Each row is a point on a landscape with many peaks, with its height.
A climber steps from a point to the highest of its 2 nearest points, and stops where none of them is higher. Distance is the straight distance between rows; heights are no part of it.
damis: [ 21   8  14  10  -7 -31  -7  -1 -13  16  -7  10  18   0 -10   0   1  13
   4  10  16  -5   4   0  -3  10   6 -10   2   2  -4   3  14   9  -5  -2
  -2  10  16  13   3  11 -13  11   9   7   1   6  -8 -14   8   9  -7]  (h 468)
Gede: [ -2  -7  -7 -11  11  23  -1   2  -3 -15   2 -13  -3   6   0  10  -9  -2
 -13  -6 -18   1 -22  -2  18   4  -2  10 -22  -5   0   3 -17   3 -10  -2
  12  -8  -9 -21   5 -21   1   2   6  -2   1  -1  -3  -3   2 -13  19]  (h 439)
saza: [ -6   6  -2  -1  18   2   7  -5   0  -9 -10  -4  -2 -10   7  10 -12   2
  -5  -9  -7   4 -14  -3  -2 -10   1  16 -10   5 -13 -13   0   5  -3  -7
   1   9   8  -1   4   3   3  -6   9   0  12  -1 -13 -16  -2   5   4]  (h 193)
vit: [-11  -2  -4   2   2   3   5   0   8   9   4  10  -5   4   2  -4   1 -16
  14  -6   4  -1  13  17 -15  -3   5  -1  14  -1   1  -8   0  -5   5  -8
  -2   7  -5   8  -3  -1  -8   2  -9  10   2   5   7  15   1   6  -9]  (h 654)
lata: [-11   2 -10   0   1   1   5  -2   8  -7   6   3 -15  -4  17  -9  18   1
   9   0 -11   5   2   1  -5  -4  -1   5   0   6   7 -11   3  -8 -14  -3
  12  -3 -13   9 -10   9  19 -16 -13 -13 -11  -5   7   0   5  10 -12]  (h 282)
sopa: [ -1  -1   2   0  19 -10   4 -20 -14   8  -6   3  14   6  -1   1 -10  -3
 -10 -17  -2   3  -7   1  -6   1   3   5  -1 -12 -12   0 -10  12  10   0
 -18  17   9  -8   8  -1  -8   9  30   9  17   1  -5 -10   2   8  18]  (h 244)
rigaf: [  6  -7  -5  -3  -6  -1 -10   1  -6   0  11  -4   7   9   1  -5  19   7
  -8  -4  -1  -2   2  -9   9   9  -2 -19  -5   7  18  -2  -9  -2 -13   2
   2 -14  -9 -11  -8 -14   9 -13   0 -19 -13   4   7   4   0 -14   9]  (h 326)
gez: [  4  -1  -5   0  -9 -13   2  -4   1  10  13   9  -2   5  -2 -17  18   0
  14  -1   1   2  11   5 -12   7  -3  -8  15  -2  13   3   1  -1  -1   1
  -1   3 -14  15  -7   8   5   0  -6  -8 -12  -1  10   7   3  16 -12]  (h 597)
ziget: [ -6 -10 -10  -5   3   7  -3 -18 -10  -4  14  -9  -2  11  12  -6  18   2
 -10 -15 -12   5   0  -5  12   6  -4  -2  -5  -9   7   0 -14  -2  -5  13
  -7 -10 -14 -20  -1 -11  16  -7  13 -17 -11  -9   7   2   4  -8  24]  (h 253)
niza: [ -6  -5  -7  -3   6  14   5  -6   1   2  -3   0  -8   5   9  14   4 -10
   8  -6   1   0   8  17   1  -3   7   3  -9  -6  -7  -9   1  -4  -7  -1
   0   0   1 -11  -6 -12  -6  -5  -1  15   7  10  -8  10   8  -5   5]  (h 296)
Borif: [ 10  13  -6 -16   7   8   7  -1   3 -23  -2  -4 -24  -1   1   0  -9  16
   0   5   3   3 -10  -2  18   1  10   7 -20   3  11  -5  -6   0  -3 -17
  16   1  15   2  -2 -15   3   0  -1  11   6  -8  -5  -2   3  -3  -2]  (h 574)
rulop: [ -7 -15   1   1   6  12  -3  -8  -9   9   1  -7  15   7  -1  11  -6 -19
 -17 -14 -12  -1  -1   5  -2   1  -5   4   1 -16 -15   9 -13   3  10  19
 -19  -4 -10 -26  10  -5  -4   7  16   5   7   6   3   8   0  -8  23]  (h 252)
giv: [ 11   3   8   4   6 -19  -2 -18 -18   7  -6   2  14   0  -7   0  -2   8
  -7  -7   8   3  -2  -4  -1   6   2   3  -3  -8  -8   2   3  14   4   1
 -12  13  16  -4   5   4  -7  11  27   9  10   0 -12 -16   5   7  11]  (h 230)
diteg: [ 12   3  15   9  -3 -17  -4   9  -7   9  -9   3  22  -1 -15   3 -13   4
  -4   6   9  -5  -5  -4  -1   2  -1  -6   8   7  -6   6   7   7   5  -4
  -4   5  11   4  11   3 -15  10   9   2   4   7  -5 -10  -5  -2  -2]  (h 500)
didig: [ 11 -11   1   5 -15  -9  -8  -6 -12  16   3   2  13  10   1   4  24  -2
   4   2   8  -4  18   2  -2  15  -1 -16   0  -4   2   4   3  -1 -12  14
  -6  -6  -5 -10  -6   0  -3  -1  -3  -1 -10   9  -4   5  10  -6   5]  (h 406)
toli: [-19  10  -9   1  12  22  11  -6  15 -11  -2   8 -28   3  14  -5 -11 -13
  12   4 -19   0  -3  11  -2   5  11  21  -6 -13   2  -6  -6 -10  -1 -15
  30   4 -10  16   0  -1  -2  13 -26  13   1 -15  10   9  10  17 -19]  (h 599)
noded: [ 14   5   3   2  -7 -27  -6   1  -6  14   2   7   7   2  -2  -6  14  16
   4   1  29  -3  17   1 -11   4   3 -23  13   9  10  -4   7   5  -2  -6
 -11   9  16  11 -10   6  -2  -8   5   0  -5   6  -1  -4  -3   3  -7]  (h 519)
Zekom: [  3   5   0   4   9 -19  -3  -2  -3  10  -3   9  10   1   7   2  10  10
   2  -6  23  -2  14   3 -12  -8   9 -19   7  14   3 -17   3   6  -9 -13
 -10  13  19   7 -13   0  -4 -19  10   2   4  13  -5  -2  -1   3  -2]  (h 546)
nepir: [ 12   1  11   2 -13 -19  -6   5  -8   8   5  -5  15  -4 -14  -8   1  13
  -9   2   7   2   1 -18  -2   5 -15  -6  14   2   2  16   3   7  14  14
 -14  -8   1  -4   8  12   6   8  10  -9  -8  -7   3  -9 -12  -5   5]  (h 158)
rezi: [  7  -7   4   4   8  -3  -6 -13 -18   2  -7  -7  18   1   0   7  -1  -1
 -16  -4  -9  -3 -12 -10   8  11  -4   4 -16  -6 -11   7  -6   9  -9   8
  -2  -2   1 -18   9  -1  -3   7  16  -2   3   7 -14 -16   8   1  19]  (h 81)
Vef: [ -2  -5  -3  -6   6  23   4   0   0 -10  -8 -10 -10  -3   4  18 -10  -7
  -4   1 -21   1 -20   4  14   3  -2  20 -26  -7 -16   0  -3   1 -14   3
  17  -6 -10 -15   5  -6  -3   2  -2   6   7   3 -17  -5   8  -2   8]  (h 474)
sudav: [  1   5  -5 -10  10  14   8  -1   6  -9  -1   4 -11   9   2   0 -12  -6
   5   0 -14   0 -13  13   9   8   9   8 -16  -5   5   1 -10   0  -7 -17
  21   4  -5   5   2 -16 -13  10  -6  11   7  -3   0   6   9   6  -2]  (h 694)
Bop: [-11  -4   3   6  -9   7  -1  24  22   3  -3   5   3  -4  -7  -1 -10 -16
   6  10  -2  -6   2   2  -9  -6  -2  -2  16   8   4   6   4 -13   3  -6
   9  -8 -10  13   2   5 -14   4 -23  -1  -2   5  10  11  -8  -5 -19]  (h 633)
kofaz: [  0   2  -6  -3   6   1   4 -18  -9   0   0   1 -10   1  17   3  23   7
   7  -5  -6   6   4   4   3   4   2   5 -17  -4  -5 -12   5   0 -17   4
   2   4   1  -5 -11   5  10 -12   2   0   0   1 -12  -4  17  10   2]  (h 338)
ruzar: [ -8   7   3   5  13  -6   8  -4   2   0  -6   6   7  -7   1   0 -15  -6
   2  -9  -3   2  -7   2 -11  -9   3  12   4   1 -14 -10   4   4   6 -10
  -5  16   6   9   6  10  -5   2   8   5  12   1  -6  -8  -4  10  -4]  (h 180)
buba: [-10   3  -7  -4  16   5   7 -18  -6  -5  -4  -9  -8  -7  14   9   5   7
  -8 -19  -1   9  -4  -3  -2 -13  -4  16 -10  -1 -16 -14   0   4   3   8
 -13   6   9 -11  -1   5  14 -15  20  -3   9  -6 -14 -13  -2   2  16]  (h 208)
pepo: [  5 -11  -2  -7 -23   9 -11  15   2   0  11  -9  -5   9  -6   3  14   2
   0  12   7  -5  12  -4  13   6  -5 -17   5   3  20   9  -2  -9   0  13
  -2 -24  -8 -14  -5 -16   4  -5 -12  -7 -17  -2  13  19  -5 -27   9]  (h 14)
pega: [  5  -4   7   2  -8   3  -2  20   5   3 -10  -1  11  -1  -8  12  -5  -9
   0  13  -4  -9  -4   2   6   3   1  -4  -3   5  -3   7   3  -3 -10  -3
  11  -9  -1   2   6  -2 -17   5 -13   5   2  12  -5   4   2  -8  -6]  (h 440)
romed: [-13  -9  -8  -3   4  18   3  -9   0   1   0  -8 -11   1  12  17   5 -11
   1 -14   4   3  11  12   1 -12   3   7  -5  -9 -12 -11   1  -4   5  12
 -15  -2   3 -20  -6 -10   3 -10   8  11   7   3  -5  13   0 -12  16]  (h 281)
lala: [-18   1  -6   7   1   6   5   7  15  -6  -3   8  -4 -11  13  -1   4 -11
   6   4 -11   0  -3  -3 -11  -8   0   5   3  11   1 -11   3  -9 -13  -7
  14  -4 -12  12  -4  16   8 -13 -22 -12  -4   3   3  -1   1   9 -19]  (h 250)
rem: [ -4  -1  -9  -8  10   1   2 -23 -11  -2   6  -8  -5   3  10  -5  14  10
 -12 -20  -2   9  -1  -8   5  -2  -5   4  -5  -8  -1  -3  -9   3   8  10
 -17   1   3 -16   0  -3  16  -6  24 -10  -2 -11  -2  -7   0  -2  21]  (h 226)
sed: [ 14   3  -1  -8 -11  -8  -2   0  -3   1   8   4  -6   4  -5 -12  14  10
   8   7   3   2   4  -1   3  11   1  -8  -1   1  16   4   1  -3  -5  -2
   6  -2  -2   8  -6   1   4   1  -7  -1  -9  -3   2   3   4   5  -6]  (h 544)
Tib: [ -3  -6  -6  -6   1  13   4  -9  -4   0   4  -1  -9   8   9   6  12  -7
   6  -4 -13   3   1  12  10   5   4   6 -14  -9  -2  -4  -2  -4 -13   4
   7  -4 -11 -10  -4  -8   1  -1  -4   3  -2   3  -4   8  12  -1   6]  (h 313)
mor: [ 15  10  -1 -11 -11 -10   2  -6  -2  -7  14   2 -15   4 -12 -25   7  19
   3   5  -2   7  -2  -6   7  10  -4   1   3  -4  17  14  -1   3  11   3
   6   2  -5  15   1   4  14  13  -1  -7 -13 -20  12  -2  -1  12  -6]  (h 486)
sak: [ -8  -9   6   6  -4   9  -1  21  13  11   0   1  14   0  -8   3 -12 -20
   1   1  -9  -4  -1   6  -7  -5  -7   0  16   2  -6  10  -1  -5   8   5
  -3  -7 -14   0   9   2 -12   5  -8  -2   1   5  10  11 -10  -5  -3]  (h 573)
Gasav: [  6 -13  10   6   4  -7 -12  -9 -21   1  -5  -9  26   2  -4   2  -9  -4
 -30  -6  -2  -6  -7 -17   5  10  -9  -6  -6  -7  -9  13 -12  11   2  11
 -13  -4   3 -23  12  -6  -3  12  23   1   3   6 -10 -14   3  -8  24]  (h 96)
rab: [-10 -13   2   0  -9  24  -1  14   9  -2  -1  -9  -4  -2  -4  16  -6 -18
  -2   2 -13  -2  -4   7   6  -8  -8  11  -2  -6 -12   7   3  -7   3  17
  -1 -16 -13 -19   4  -4  -1   1  -7   1  -1   1   1  12  -5 -13  10]  (h 493)
Kugi: [ 19   8   2  -8   4  -1   1  -8  -8 -13  -7  -3  -6   1  -7   3 -11  14
  -2   7   0   1 -16  -4  16   9   6   6 -21  -3   2   4   1   8  -4 -13
  12   6  15  -1   3 -10  -6  11  12  13  10  -2 -15 -14   8   2   4]  (h 533)
ril: [ -4 -10  -6  -1 -19  11  -5  -3   5  -5  11 -10 -17  -4  12   3  29   4
  10  11  -6   4  13   0   9  -3  -7   0  -3  -3   4  -4  11 -12  -9  29
  -2 -20 -14 -13 -15   6  24 -23 -14 -19 -18  -9   3   9   5 -12   2]  (h 79)
meve: [-16  10  -5   7   4  11   8  -5  15  -8   1  11 -19  -2   5 -16  -9  -9
  13   6 -16   1   0   4 -12   2   4  19   6 -13   2   3   0  -7   9  -6
  21   5 -16  23   3  15   1  14 -24   2  -3 -16  14   5   3  21 -24]  (h 545)
Por: [  9  -1  11  -2  -4 -12  -5   2 -12   2   4  -7  15   3 -17  -9 -12  11
 -17  -3   7   1  -4 -16   1   4 -11  -6  11  -1   2  14  -6   9  23   7
 -17  -4   8 -12  13  -1   1  13  20  -1   1  -6   5  -7 -13  -9  15]  (h 135)
vomir: [ 10  10  -2  -3  -9 -16  -3  -1   3   2   7   5 -14  -3   0  -9  15  21
  12   4  32   0  20   2  -9  -2   5 -15   9   5  11 -10   9  -1   3  -5
  -7   8  21  13 -18   6   7 -12   0   6  -6  -5   1   3  -3   3 -11]  (h 547)
Bip: [ -7  11 -11  -9  11  17  12  -4  10 -20  -1   1 -32   0  11   0  -7  -1
   8   6 -12   2  -5  10  10   4  12  18 -17  -7   8  -8  -7  -8  -5 -15
  29   1  -1  11  -2 -11   3   6 -18  12   3 -13   4   8  11   7 -12]  (h 644)
rufe: [ -6  -1   2  11 -16  -7   2  -1   6  12   0   5  -6  -9   0   2  10 -12
  21   7   7   0  22  10 -22  -5  -7   8  13 -12 -12   1  18  -5   9  18
 -10   3  -7  10  -4  26   4   3 -15   7  -6  -3  -1   6   4   9 -15]  (h 169)
Lepes: [ -3  -9 -13  -7   4   7  -6 -10  -8  -3  17  -2  -3  17  10  -8  20   4
  -4 -12  -8   3   2   0  12   8   3 -15  -2  -1  20  -6 -16  -4  -9   1
   0  -9 -12 -13 -10 -23  13 -12   7 -14 -13  -2  11   9   5 -13  16]  (h 285)
dezu: [ -3   1  -2   4 -19  -1   2  -5   4   1   8   2 -19  -8   2  -7  17  -6
  19  11  -3   2  17   5  -8  -2  -7  13   6 -12  -1   5  12  -9   8  22
  -3  -4 -15   8  -7  19  16   2 -17  -2 -13 -12   3   9   9  12 -15]  (h 142)
zisin: [  5  10  -2  -4  -6  -1   1  -3   6  -7  -1   1 -22  -5   4   2   3  13
  12   8  27   1  18   4  -4  -6  10  -2  -3   1   4 -11  10  -3   1  -7
  -3   8  23   7 -15   2   3  -7  -3  19   4  -4  -5   5   5   0 -11]  (h 582)
ler: [ -7  -6  -7  -1   0  13   1 -11  -3  -2   0 -10  -9  -2  20  17  19   6
   0  -6   1   3   7   2   5  -4   1   2 -18   0 -13 -16   7  -2 -17  16
  -5  -6   4 -18 -13   2  12 -24   1  -2   0   4 -13  -1   8  -7  10]  (h 364)
Vuge: [ -9 -10  -1   0   5  13   2  -6  -3   8  -7  -6   4   1   2  18  -7 -17
  -7 -14   3  -1   5  10  -3  -9   0   6   1 -12 -18  -2  -3   0  12  14
 -21  -1   3 -24   4 -10  -5   0  15  14  14  10  -5  11  -5 -10  18]  (h 268)
Nabab: [ -4   1  -1   3   7 -12   2   3   4   7  10   9  11   1  -3 -22  -1   0
   1  -7 -15   6 -12  -3 -13   1  -4  -4  19   8  11   6  -7   5   3  -8
   1   8 -17  18   6  12   4   3   1 -21  -5  -3  17  -6  -6  18  -8]  (h 636)
Forid: [  7   8   2  -7   3 -10  -1  14   1  -5  11   2   9   4 -14 -20 -14  16
  -9   1  -8   4 -23 -14   7   5  -1  -9   7  15  20  10 -10   3   2 -18
  10   3  -5  15   9  -4   3   6   1 -20  -4  -8  16  -9 -15   5  -3]  (h 518)
ruveb: [  2   3  -6 -13  13  11   7  -8   1  -3   8   3 -10  15  -3 -10  -4   0
   3  -9 -11   5  -7  11  10  10   7   2  -6  -7   9   6 -15   4   2 -11
  10   7  -6   3   4 -16  -3  13   3   5   1 -12  10   6   5   6   6]  (h 655)
tizam: [ -2   9   2   1   0  -1   3  14  11 -12  -2   3  -2  -9  -6  -5 -14   5
   0   8   4  -1  -9 -10   0  -7   3   1   4  14   6  -3   2  -4  -1 -17
  10  -1   7  14   3   3  -1  -1 -11  -3   1  -1   2  -4  -9   0 -16]  (h 625)
vol: [  3  10  -5  -8   1   1   7   2   7 -11   9   5 -14   1  -3 -23  -2   9
   5   7 -13   6 -11  -7   4   8   0   6   1   1  17   9  -6  -1   2  -9
  19   4 -12  22   4   2   9  10 -12  -9 -10 -18  16  -1   0  15 -13]  (h 442)
futig: [ -9   6  -1   8  -2 -13   5   5  14   2   8  10   0  -6   0 -25  -3  -1
   9   0  -3   3  -1  -6 -19  -4  -3  -1  26   7  11   2   3  -1   9  -9
   4   6 -12  26   1  19   8   3 -12 -17  -9  -7  18  -3 -10  18 -22]  (h 698)
nos: [ -4   0   2  -1  11   1   7 -13  -4   8  -5   2   5   4  -5   2 -14 -10
  -1 -16   5   3   3  11  -9  -7   3   9   6 -14 -16   0  -4   7  19   2
 -20  14   8  -9   7  -4 -11  10  23  19  18   2  -1   5  -4   2  12]  (h 255)
pipeg: [ 10   3  -8 -13  -3  13  -1 -11  -4 -14   3 -12 -25   2   8   6   7  19
  -1  -2  14   4   3  -2  20  -1   3  -1 -20  -2   6  -7   0  -2  -2   3
   1  -7  18 -16 -12 -17   7 -11   8   7   1  -7  -9   3   4 -14  11]  (h 564)
lom: [ -7   5  -7   0   0 -10   7 -11   7   8  13  13 -11   6   4 -22  11  -4
  18  -8   4   4  14  11 -20   0  -1  -1  24  -8   9  -2   0   1  14  -3
  -7  12 -10  20  -6   8   7   6  -2  -2  -9 -11  18   9  -2  18 -11]  (h 550)
bet: [ -9 -10   4   1  -7  26   0  19  13  -5 -14 -11  -4  -7   0  26 -13 -19
  -3   9 -11  -6  -9   6   8  -9  -3  11 -10   0 -19   3   7  -7  -7   9
   9 -16  -6 -11   4  -3  -9  -1 -15   8   5  10 -11   7  -4 -14   0]  (h 458)
Rivod: [ -4 -11  -2  -1  -5  25  -1   2   2  -7  -7 -14  -9  -6  11  29   5  -5
  -3   3  -3  -1   0   4  12  -6   0   7 -21  -1 -17  -7   7  -4 -14  18
   1 -16   0 -23  -6  -6   6 -16  -7   3   3   7 -15   5   3 -18  11]  (h 392)
dol: [ -1 -13   7   0 -13  22  -3  19   7  -1 -21 -15  -1  -5   6  36   0  -7
  -3  16   1  -9   5   5  10  -6  -2   1 -17   2 -22   0  11  -2 -17  17
   6 -17   6 -18  -2  -2  -8  -9 -17   8   1  14 -15   7   1 -22   3]  (h 424)
gimod: [ 10  -5   4   3   0   0  -5   7  -5   5 -10  -3  15   4  -4  16  -3  -5
  -6   1  11  -8   4   2   7   3   2 -12  -7   5  -3   4  -1   3  -7  -3
  -2  -3  10 -11   2 -13 -15   0   3   6   7  15  -8   2   1 -13   7]  (h 475)
Sopem: [ -8   5  -3  -3   1  10   5   2  13  -2   9   9 -12   6  -2 -22  -9  -7
  13   5 -13   2  -4   8  -5   8   4   7   9  -5  10   9  -5  -4   7  -9
  17   5 -14  20   3   4  -4  16 -18   1  -5 -15  21  10   1  16 -14]  (h 495)
rofi: [  0   9   6   5   7  -9  -2  20   7  -8  -4   3  13  -8 -10  -5 -26   5
  -6   8  -2  -3 -24 -12   2  -7   3  -1   4  20   5  -3   0   1  -1 -23
  12   6   5  18  10   4 -11   3  -4 -10   5   4  -1 -14 -11   1 -13]  (h 677)
siki: [  3  -5  13  14   5 -16  -7  18  -6  10 -17  -3  34  -7  -8  16 -13  -1
 -17   4   7 -10  -5 -11  -4 -11  -7  -7  12  13 -15   2   5   7   3   4
 -13  -2  13  -4  14   4 -10  -3  10  -8   7  15  -6 -13 -11 -11   5]  (h 538)
zirer: [ -3  -5  10   5 -14   8  -7  31  16   2 -14   1   9  -4  -9   5  -9 -16
   5  23 -13  -8 -10   1   3   4  -4   3   3   3  -4  16   7 -11  -5   0
  22 -14  -9  13   7  11 -22  10 -29   1  -1   6   0   3   0  -4 -19]  (h 394)
Pez: [-13   5   3  16 -13  -1   2   1  12   1  -9   6  -9 -16  -1   4  -4 -14
  15  12   6  -3  17   2 -22 -10  -2  16   9  -8 -17  -3  19  -8   9  10
   0   5  -1  15  -1  29   2   4 -21  12   1  -4  -4   0   1   9 -24]  (h 191)
madu: [ -7  -3  -2   2  -4   0  -1  17  12   9   1  11   6   4  -3  -3  -2 -13
  11   3  11  -6  14  12 -12  -3   7 -16  18  10  12  -4   0  -7   1 -15
   0   1  -4  14  -3  -5 -14  -2 -16   3  -1  11  11  17  -6  -2 -15]  (h 704)
Senas: [-14  -2   0   6  13  -4   6  -2   2   8  -4   6  13  -6   3   2  -2 -11
  -1 -13  -5   1   0   5 -17 -14  -3   6  13   3 -12 -10   0   2   3   1
 -14   8  -5   1   3   8   1  -8   6  -4   8   8  -1  -2  -6   8   1]  (h 167)
dunan: [  6   6   7  -4  -1   4  -1  13   4  -6   3   2   5   3 -15 -14 -20   4
  -3   7 -15   2 -22  -6   8   6  -3   5  -1   3   6  15  -4   3   5  -9
  15   1  -6   9  11  -1  -7  18  -5  -5   1 -10   8  -5  -5   4  -5]  (h 457)
bupa: [-19   0  -1  14  -6   8   2   8  17   0 -10   6  -4 -15   8   6   0 -19
  11  12  -7  -3   5   3 -16  -7   0  11   6   1 -10  -5  11 -12  -8   2
  11  -4 -11  13  -2  23   0  -5 -28  -1  -2   4  -1   3   2   9 -23]  (h 220)
vogom: [  4   1  -3  -3  19  -7  -1  -5 -10   3   0  10  12  15   0   1  -6  -2
  -9 -16  14  -4   5   7  -1   4  13 -20   1   4  11  -5 -17   6   3 -19
  -9  13  10  -4  -3 -25 -13  -4  20   7  15  13   3   5  -1  -4  11]  (h 524)
topaf: [  2   1  -8 -10   5  14   1   0   2 -10   1  -7 -15   3   8   9   0   8
  -2  -8  18   1   6   1  12 -10   8 -10  -8   7   8 -13  -3  -3   1  -7
  -4  -5  17 -14 -11 -25   2 -15   7   8   7   1  -3  10  -5 -20  10]  (h 527)
bizuz: [ 21   7   9   4  -6 -22  -6 -12 -19   3  -4  -1  10  -5  -6  -4   4  19
  -8   7   6   1  -5 -15   9  12  -5   0 -10  -2  -4   9  10   9  -2   6
  -2   2  15   0   3   9   3   9  17   1  -1  -4 -15 -22   6   7   5]  (h 209)
puvik: [ 15  -4   8  10  -7 -25  -8  -7 -16  21  -4   7  21   5  -3   4  15   3
   1   1  14  -4  15   2  -7  15  -1 -16   3  -4  -4   5   6   8  -9   7
 -10   4   6   0  -1   8  -9   3   6   3  -4  12  -8  -7  10   5   2]  (h 437)
dis: [  4  -7  13   6   3  -8  -8   4 -14   4  -6  -8  29   3 -13   3 -20  -2
 -25  -3   2  -7  -8 -14   0   2 -10  -5   9  -4  -8  13  -9  10  17   8
 -18  -3   6 -17  17  -4  -7  13  23   1   7   5  -1  -7 -10 -13  18]  (h 115)
lenak: [  8   8  -9 -16   6  10   7 -12  -2 -15   5  -6 -23   7   3  -7   3  14
  -1  -5  -1   7  -5   0  19   4   4   6 -15  -4  12   1 -11   1   1  -9
   8   1   7  -2  -2 -18   9   3   6   5   0 -15   2   0   4  -3   6]  (h 610)
nilid: [-12 -11   0   0  -3  16   2   3   8   8   3  -1  -1  -1  -2   5  -4 -19
   4  -5 -14   1   1  13  -4  -6  -6  12   7 -11 -12   7   1  -6  10  16
  -7  -6 -17 -12   6   1  -1   5  -3   3   0  -3   6  13  -2  -1   7]  (h 526)
nagu: [  7  11   7  -3   3   4   2  10   4 -14  -6   0  -3  -5 -12  -7 -26   6
  -1  13 -13   0 -26  -4  11   4   3  14 -10   2   2   7   0   2   2 -16
  24   6   4  15  11   1  -9  17  -6   6   7  -7  -3  -9  -1   6 -11]  (h 420)
dit: [ -5  -3  -4   3  -1  -1   3 -10   0   4   3   2  -2  -3  13  -2  24  -3
  10  -3 -11   4   4   2  -5   1  -4   4  -3  -2  -4  -8   5  -2 -14   9
   1  -3 -13   1  -9  14  13 -12  -8 -12  -8   3  -3  -1  10  11  -3]  (h 312)
vop: [ 10  -3   0   2   4  -6  -8  -4 -12   6  -2  -1  13   8   2   9   3   3
 -10  -8  25  -7  12   2   3   4  10 -21  -3   3   7  -3  -7   4  -2  -6
 -12   4  17 -13  -6 -19 -12  -8  16   9   8  14  -6   3   1 -13  13]  (h 501)
bub: [ 10   2   1  -7   1  11   3  -2  -3 -14  -8  -8 -10  -3  -5   7 -10   3
  -2   6 -12   1 -18  -2  16   4  -2  16 -22  -8  -8   8   1   4  -5   0
  14  -2   1  -5   5  -4  -1  12   1   9   6  -4 -13  -6   7   2   4]  (h 502)
Dor: [ -6   9  -4  -2   3  -5   8 -18   2   3  10   8 -16   4   2 -18   5  -1
  14 -12   1   8  13  12 -13  -3  -2  12  13 -15  -2   1   1   3  21   3
  -9  17  -4  15  -1   8   6  12   5   5   0 -19  12   4   0  18  -3]  (h 515)
Dupet: [ 11  10   4  -2   4 -21  -5  11  -5  -3   3  -1  13  -4 -11 -13  -9  22
 -14   2   5   1 -17 -20   5  -4   0 -13   6  21  14   0  -3   5   2 -17
  -1   3  10  10   4  -1   3  -3  10 -18  -3   1   2 -17 -15  -1  -1]  (h 577)
tili: [  8 -10  -1  -1 -14   0 -11  -6 -13   5  10  -5   8  12  -3  -3  17  -1
  -6  -2   6  -4  13  -3   9  16  -2 -18  -4  -5  12   9  -6   0  -3  10
  -6 -13  -5 -17  -4 -14   0   4   2  -3 -11   5   3   8   3 -13  14]  (h 371)
bog: [ -2 -11  -3  -4 -17  13  -5   9   5   0   5  -9  -9  -1   1   8  16  -3
   5  10   2  -1  12   1   9  -4  -4  -4   0   0   4   1   6  -9  -4  17
  -3 -19  -6 -15  -7  -5   8 -11 -11  -6 -10   1   3  14  -1 -18   4]  (h 47)
kugat: [ -5   5  -6  -1   0   1   6  -6   5   0   3   6 -17  -1   8  -2  10  -1
  16  -2  13   2  17  11  -8  -6   6  -1   3  -1   2 -13   6  -3  -2  -6
  -1   5   5   7 -12  -1   4  -6  -6  11  -1   0   0   8   6   5  -9]  (h 616)
gamop: [  1   8   5   6  10 -22  -2  12   0   7  -3   8  17  -2  -5  -2 -11   8
  -5  -1  21  -5   2  -3  -8 -10  10 -20  14  21   7 -11   1   6   3 -23
  -9  16  19  14  -1  -6 -11 -10   8  -4   8  15   0  -6 -11  -3  -8]  (h 576)
sipan: [  0   1  12  13   3 -23  -6  17   1  10 -11  -2  29 -14  -3  10  -8   6
 -14   2   9  -4  -4 -16 -11 -18  -7 -10  18  23  -8  -5   9   7   1   0
 -16   2  10   5   8  15   0 -14   5 -18   2  11  -1 -15 -16  -5  -3]  (h 575)
gezu: [ -5  -2  -4   2 -20   9  -2   0   8  -9   5  -6 -26 -13  10   1  23   3
  13  21  -6   2  13  -2   2  -6  -7   9  -5  -5   1  -1  15 -13  -5  28
   3 -13 -11   0 -13  18  27 -15 -23  -8 -16 -11  -1  10  10   1 -11]  (h 109)
lunet: [  3   8   7   8   5 -18  -4  20   3  -3  -6  -1  19 -13 -10   0 -19  12
 -13   6   8  -3 -16 -18   1 -15  -1  -8  10  27   2  -6   4   3   1 -18
   0   3  13  13   8   3  -2  -8   3 -15   4   7  -1 -17 -18  -5  -8]  (h 626)
Gonin: [ 17   2   7   3 -13 -16  -6  -3 -11   3   1  -2  11  -5  -9  -6   9  14
  -4   8  -4   1  -3 -16   6  10 -11  -1  -2   0   0  12   8   5  -3  11
  -1  -6  -2  -1   4  15   7   5   4 -11 -10  -2  -7 -15   2   6   2]  (h 186)
bep: [  1   6   2  -1  18 -11   3   3  -2   3   1  10  13   9  -8  -7 -16   0
  -3  -9   9  -2  -3   5  -6   0  11 -15  11  10  11  -5 -11   7   9 -25
  -6  17   9  13   2 -13 -15   4  13   4  12   7   7   1  -7   3  -2]  (h 548)
non: [  0 -11   1   0   7   1  -5 -17 -17   9   2  -1  19  14  -1  -1   0 -13
 -14 -14  -6  -1   2   4  -1  14   1  -6  -3 -16  -6  12 -17   9   5  10
 -15   3  -7 -19   6  -9 -10  13  17   7   4   7   1   3   8   1  19]  (h 237)
padez: [-12  10   1   8  -3 -10   4   8  13  -7   0   4  -5 -16   1 -10  -6   6
   3   7   8   0   1 -12 -15 -14  -1   1  16  15   4  -9  10  -4   6  -9
   2   2   2  19  -1  19  11  -9 -12 -10  -4  -3   5  -9 -14   7 -21]  (h 627)

Where does a climber stop that starts at each point below?
buba -> rofi
Gonin -> madu
pega -> gamop
pepo -> rofi
bupa -> madu
vol -> sudav
Vef -> sudav
